Points, in no order, along strands that fork and pass close to each other.
(in the rows, 128 means zero)
Two points are linked if the straight distance between their rows is under 94.8. Some points are linked to none.
Tesen: [169 144 126 157 129 141 132 152 160 149 119 103 112 111  94 158  67  89
 138 136 112 141 109  70 132 189 157 105]
bap: [184 126  98 122 171 117 177 204 139 105 124 179 104 150 124 216 110  97
 132 126 112 143  99 119 108 120 122 132]
Tiri: [189 126 117 128 145 127 144 160 138 175 120 147  78 127  98 184 143  98
 137 129 100  71 103  96 126 204 141 123]
tati: [ 49 104 147 112 121 111  96 101 127 133 118 131 137 100 163  86 152 131
 108 138 136 125 189 137 104  12 183 117]
Pof: [136 130 110 141 101 130 136 137 151 119 120  85 145 103 126 133  82  99
 124 158 136 207  94  86 130 128 130 110]
toma: [118 100 106 101 126 109 141 122 133 130 132 118 136  87 146 124 173 120
 132 133 138 140 121 139  86  85 136 120]
Bevot: [202 111  91 116 143 124 165 150 171 166 110 112 110 107  99 179 145  96
 149 147 110 122  75  85  97 163 133 125]
kego: [158 140 131 142 138 130 140 144 127 132 132 125 113 128 110 167  84 109
 123 131 113 135 118 101 137 183 150 127]
tela: [209 130 110 165 133 128 173 133 158 131 141  98 116 142 120 191  81  66
 122 139 108 193  91 113 119 156 139 112]
dup: [135 128  96 102 136 112 150 204 121 122  90 175 115  88 106 168 107 128
 144 129 128 141 101  75 121 134 122 135]
Poper: [ 50 114 171 111 129 114 104  91 128 140 147 143 128 132 175  90 145 151
 100 138 132  99 197 155 112  22 176 136]
tete: [168 124  89 109 138 157 131 159 200 159  82  93 120  83  87 127 143  93
 175 142 129 121  74  51  76 143 119 106]
motas: [166 132 134 175  96 144 127  82 127 135 142  69 144 149 106 114 106 116
 119 149 121 152 108 142 169 203 111 128]
zona: [187 108  84 108 165 107 188 214 148 128 106 168 108 119 105 209 119 108
 137 144 109 137  85  86  96 115 116 139]
zuno: [111 146 136 138 101 119 108 112  85 103 110 133 156 127 116  86  96 166
 130 113 147 148 138 129 177 156 126 146]
diti: [ 95 133 141 118 121 117 117 107  96  93 132 140 148 133 156 104 126 152
 120 126 144 158 143 158 133  89 127 147]
Vum: [178 125 126 163 123 134 164  86 128 116 180  75 116 185 149 161 119 107
 111 147 118 164 107 177 126 163 105 125]
meled: [118 128 161 157 126 157  98  76 172 166 172  61 133 119 104  89 142 106
 132 140 118 100 133 112 119 161 130  96]
vis: [131 161 119 136 136 128 131 133 107  82 131 143 153 164 156 150  73 109
 125 125 133 207 104 156 144 110 106 134]
Semup: [ 99 134 160 130 129 131 129 110  95 117 162 152 130 160 157 108 135 170
 107 121 124  90 175 178 142 123 130 154]
Fir: [168 112  78  96 124 127 139 158 173 151  70 119 133  78  69 111 158 122
 175 129 143 132  74  63 106 154 114 128]
bof: [ 80 155 151 104 175 139 127 142 106  93 154 183 114 181 190 157 143 141
 121 104 141 109 140 201 126  56 112 142]
gal: [135 113 112 112 162 103 137 172  71 102 130 206 117 172 125 152 176 155
 141  88 131  77 122 187 149 125  86 149]
Sagut: [113 118 152 137  95 127  93  90  98 133 122 122 145 120 111  56 142 182
 121 110 135  86 187 151 167 146 146 144]
videk: [141 143 143 149 124 145 130  71 106  75 156 119 149 205 171 118 120 156
 117 124 138 152 131 217 149 112  92 148]
kida: [132 154 150 142 119 151 130 115  83 106 142 158 115 198 139 109 131 183
 101 118 112  79 173 199 174 179 107 165]
gadot: [ 68 148 156 117 138 132 115 133  75  95 125 186 132 161 170 109 120 170
 122  89 145 100 160 166 147  64 127 152]
zotet: [165 148 145 156 131 141 129 119 123 150 145 109 105 147 110 163  94 111
 117 144  97 108 133 114 152 209 150 121]
noven: [ 76 168 142 112 179 142 135 157 110  83 152 174 118 171 178 176 103 117
 116 116 135 139 129 166 120  74 116 138]
folis: [105 111 145 132 116 133  94  89 154 153 148  89 142  88 114  62 165 128
 128 121 138 108 152 127 112 108 148 108]
fani: [113 108 148 112 120 122 124 115  97 137 173 154 117 138 147 104 178 169
 105 108 118  62 174 182 129 115 138 145]
pas: [147 122 125 121 128 119 139 141  95 144 141 155 105 129 106 144 166 143
 129 120 121  87 129 139 138 182 130 143]
nomon: [102  99 124 127  93 107 100  73 141 130 119  92 165  89 125  67 148 131
 132 120 158 172 144 129 135  74 140 111]
zabuz: [ 77 157 115  99 159 119 128 177 104  82 105 189 143 132 165 154  97 130
 132 109 147 172 116 128 130  60 110 128]
suto: [151 106  96 122 111 117 156  93 136 110 141  86 160 131 154 131 152 110
 121 147 141 211  83 164 110  96  99 123]
Dinuf: [101 124  93  91 126 113 141 194 127 116  85 157 122  78 123 151 121 132
 139 132 143 146 118  74 107  98 129 119]
Mesi: [157 114 119 104 152 112 148 154 138 177 153 147  91 128 114 192 179 108
 133 127 108  64 111 116 101 186 128 125]
moz: [137 145 153 159 122 170  90  89 175 174 136  60 129 120  78  80 124  94
 146 134 124  99 109  86 126 202 127  79]
marog: [126 144 134 156 127 149 104 144 171 153 121  83 120  96  98 134  72  91
 141 143 119 139 116  52 126 174 148  91]
lom: [118  91 152 127 110 121 103  69 147 153 167  85 139 110 137  67 175 142
 115 126 131  98 169 164 114  80 165 118]
fege: [ 65 111 141 122 111 121  61 122 152 145 105 116 135  67 117  56 150 140
 135 111 151 103 180  95 118  72 177 100]
Mez: [233 124 115 160 147 125 176 148 157 141 121 133 102 149 115 207  87  66
 127 127 102 157 106 120 116 174 148 127]
Vinar: [ 92 137 149 104 165 125 143 141  99 115 184 175 107 180 172 162 165 136
 107 112 127  80 147 201 105  88 119 147]
Duv: [ 76 155 139 129 112 109 106 135  85  96  94 151 150 122 130 102  75 157
 124 108 152 165 148 105 166 111 133 133]
rovov: [145 116 118 127 120 115 150  91 122 121 167  88 135 140 153 131 164 124
 122 144 132 157 105 173 108 125 117 126]
Gil: [ 99 169 126 124 141 136 112 156 111  74 113 173 148 157 168 154  60 117
 121 118 141 208 118 135 146  78 111 128]
Nipi: [133 141 153 142 121 150 111  98 127 163 162 104 110 137 103 106 142 138
 116 139 101  73 149 133 145 205 132 128]
lofe: [ 88 137 175 142 105 135 100  79  98 101 125 149 162 168 165  69 104 191
 109 112 137 117 190 177 172  82 128 155]
ros: [102 142 156 121 115 147 125 131  82 119 148 169 114 165 137 106 123 184
  98 109 124  70 176 162 165 160 127 156]
Zakuz: [ 78 102  88  84 123 102 134 179 120 118  75 154 136  65 134 125 153 134
 138 132 152 155 134  98  97  60 132 123]
Rilo: [161 123  76 115 131 159 152 164 208 152  86  80 118  70  99 151 114  94
 158 153 126 153  77  45  72 114 123  98]
fator: [118 129 127 108 145 115 125 159  65 101 116 218 125 171 140 123 162 173
 137  67 143  69 140 196 166 103  93 154]
noli: [102 106  96  88 149 111 156 163 137 128 121 141 117  94 142 166 156 107
 133 142 127 145 107 120  70  83 127 119]
zovi: [ 39 153 139 102 144 121 108 153  93  94  98 191 135 130 172 134 100 141
 120 115 145 147 144 131 130  44 132 133]
pamug: [132 116  90  96 147 128 170 187 167 136 110 129 109  83 134 189 130  95
 134 155 112 146  99  80  72 101 129 115]
tez: [ 70 136 135 120 112 123  99 134 140 132 103 111 140  74 117  92 107 125
 133 136 143 148 140  66 125 114 143 115]
Tup: [102 114 114 102 133 135  82 145 169 174 127 131 106  70 100  90 181 113
 152 103 135  53 141  80  79 129 144  95]
Tak: [126 131 129 145  95 120 107 104 110 126 105 105 152 106  97  72 120 150
 143 117 148 152 126 117 174 174 129 135]
Mobi: [149 116 101 111 141 100 140 152  80 106 120 186 133 146 123 144 173 154
 140 111 135 110 110 169 133 134  93 153]
Lere: [113 132 153 134 104 150  93  97 113 157 140 119 122 116  98  70 146 162
 122 128 123  78 174 129 158 180 141 132]
mege: [ 65 158 174 131 132 140  99  94  96  93 119 182 155 189 185  80 100 174
 114  98 134 115 173 180 154  36 126 161]
gofiv: [ 57 128 149 127 104 112  82 124 131 129 103 120 142  83 125  75 113 152
 131 123 159 133 170  89 141  86 154 118]
Mut: [107 146 127 148 108 129 119 133 130 105 119 108 153 125 133 135  51 105
 116 148 134 226 113  86 150 113 122 114]
lokub: [146 123 147 161 113 141 148  66 146 136 196  49 130 158 142 142 132 110
 112 158 116 142 114 150 126 162 117 116]
vaf: [196 149 125 168 132 136 163 104 121 119 163 101 113 190 132 176  96 101
 115 137 104 150 116 172 144 189 118 123]
Vipo: [ 86 105 164 125 122 125 122  74 126 135 162 115 132 122 160  98 156 147
 106 142 132 111 174 160 107  62 165 134]
momad: [171 150 125 154 120 160 100 105 165 165 103  77 125 119  73 100 111  86
 152 132 117 117  92  75 142 214 130  94]
vezi: [128 147 159 155 114 156 137  84 101  95 154 119 139 202 156  86 108 184
 100 131 117  98 172 213 170 158 106 153]
teles: [155  96  96 102 139  93 148 143 108 126 120 157 139 108 114 128 194 146
 146 120 139 123 102 148 111 125 113 143]
zap: [126 133 166 168 101 147 125  72 115 114 160  93 143 172 139  88 115 168
 102 140 121 129 161 181 167 159 112 146]
nabef: [213 118 110 118 139 142 145 136 175 174 106 113  95 118  89 168 139  82
 158 139 106  96  86  79 114 201 137 117]
begi: [ 94 123 179 147 116 159  79  78 172 164 161  75 129 111  98  57 151 125
 128 131 126  75 166 116 117 137 142  98]
Bipul: [142 158 157 163 114 147 124 111 115 146 144 108 110 152 101 128 101 143
 110 145  97  94 147 133 172 217 133 130]
tafas: [175 130 121 161 110 145 127  92 149 160 127  73 126 134  86 113 129 105
 137 140 120 127  99 114 150 217 126 118]
nado: [103 125 182 156  98 120  93  79 106 121 133 116 158 136 134  53 116 188
 112 116 138 113 185 155 174 105 141 147]
Nufu: [ 60 107 135 107 123 111 107 126 127 132 113 135 129  82 151 103 151 133
 127 131 141 126 166 121  94  49 161 116]
bosen: [196 103  92 108 141 109 164 156 140 152 111 142 114 114  98 167 176 114
 149 143 116 105  80 111 110 175 114 143]
Foduf: [194  84  93 101 146  93 159 171 119 162 113 169 104 133  93 167 204 121
 145 133 116  76  86 115 123 179 101 157]
Ruba: [125 178 142 158 138 155 107 118 110  73 142 140 152 196 169 146  62 126
 120 120 140 192 113 179 168 102  97 139]
moten: [ 92 155 139 140 102 118 107 129 107  93 105 124 158 115 136 109  64 134
 122 140 143 202 129  96 157 111 124 128]
tuvef: [ 89 124 140 129 132 136 118 118 154 141 151  98 124  95 135 140 117 106
 123 150 121 128 126  98 100 136 143 109]
Tonob: [150 157 130 157 126 136 131 112  87  90 137 126 138 182 136 130  87 138
 122 124 130 167 120 176 173 165 113 138]
muzer: [174  98  68  98 132 106 162 187 153 136  69 141 129  86  76 137 161 131
 164 138 138 126  80  71 115 139 111 143]
nepag: [215 106  84 108 151 117 193 182 170 142 102 130 115 122 100 205 130  93
 145 154 109 145  73  94  90 133 117 135]
dom: [142 100 118 122 116 118 144  91 115 126 151 111 144 111 140 106 180 132
 127 126 137 131 126 168 105 112 132 135]
Teru: [114 117 138 105 146 117 139 137  94 125 164 173 103 154 152 149 183 155
 113 109 121  72 148 182 112 110 120 147]
zup: [ 34 125 137  93 131 110 123 151 102 110  91 165 133  94 169 121 126 129
 122 130 147 148 161 118 108  33 148 122]
teg: [144 100 109  96 153 119 129 164 150 188 148 154  86  99 114 175 196 100
 142 122 112  40 116  86  82 170 120 119]
sif: [ 97 168 165 149 124 152  82  65 116  69  98 160 180 207 201  81  97 169
 129  89 147 160 145 204 176  34  91 159]
gabas: [ 96 142 133 149 110 140  91 127 165 127 104  74 141  84  98  97  81 113
 141 146 136 161 121  58 126 146 135  97]
zerun: [116 118  83 102 136 143 143 173 187 145  92 102 117  60 130 164 122 100
 139 163 120 151 100  60  64  97 133 104]
buze: [ 70 103 129 100 120 130  69 144 154 160 112 126 115  62 111  72 168 124
 139  97 144  78 161  86  90  89 170 102]
givol: [177 127 103 143 116 130 158 132 146 114 134 100 136 141 138 169  77  83
 119 153 126 214  90 112 128 132 118 119]
rapo: [202 133 108 142 161 119 173 180 138 124 120 164  99 140 113 213  87  83
 125 119 111 148 115 108 120 155 142 130]
giv: [135 119 148 171  83 135 122  63 122 126 155  60 155 144 118  83 125 143
 118 142 128 148 130 148 168 158 105 132]
rin: [158  96  78  96 139  86 158 178 110 121  84 159 143  99  93 139 169 140
 152 127 144 134  90 106 125 124  99 150]
fonu: [ 95 128 137 101 137 111 112 150  70 101 106 203 139 152 158 111 149 179
 136  67 146  96 156 168 159  67 116 152]
mavi: [204 151 135 166 138 136 160 114 134 150 142 108  96 172 121 177 109  99
 113 139  91 116 123 144 148 216 139 119]
fakat: [132 137 106 134 140 126 149 172 130 125 120 141 116 104 116 173  88 109
 126 136 123 154 103  87 118 140 144 123]
Nev: [137 121 160 159 120 146 123  54 167 165 188  46 130 139 131 114 157 107
 117 149 111 111 128 135 114 165 120 106]

A fork is a point with three links. Follow the links from the first point to the second and name the forks in between, in order.
fator / zup => zotet > meled
kida / lom => meled
giv / gabas => meled > zotet > kego
bap / teg => Bevot
zerun / Zakuz => zotet > kego

Follow the links from the first point to the second, and from the first to the third. Name the last point that the two ways share.
giv / gal / Zakuz => zotet
begi / tez / teles => zotet
noven / kego / lom => meled
Nufu / Vinar / nado => meled
dup / gofiv / zerun => kego
Rilo / gabas / dup => kego

Name the points in between on the shortest way along the links from the first point to the second, in order.
tete / fonu => Fir > muzer > rin > teles > Mobi > gal > fator
Zakuz / Vipo => Dinuf > dup > fakat > kego > zotet > mavi > vaf > Vum > lokub > Nev > meled > begi > folis > lom
vis / tafas => Gil > zabuz > zovi > zup > Nufu > tati > Poper > Vipo > lom > folis > begi > meled > moz > momad
mege / kego => lofe > nado > Sagut > Lere > Nipi > Bipul > zotet
mavi / Teru => vaf > Vum > lokub > Nev > meled > moz > momad > tafas > motas > giv > zap > vezi > kida > ros > Semup > fani
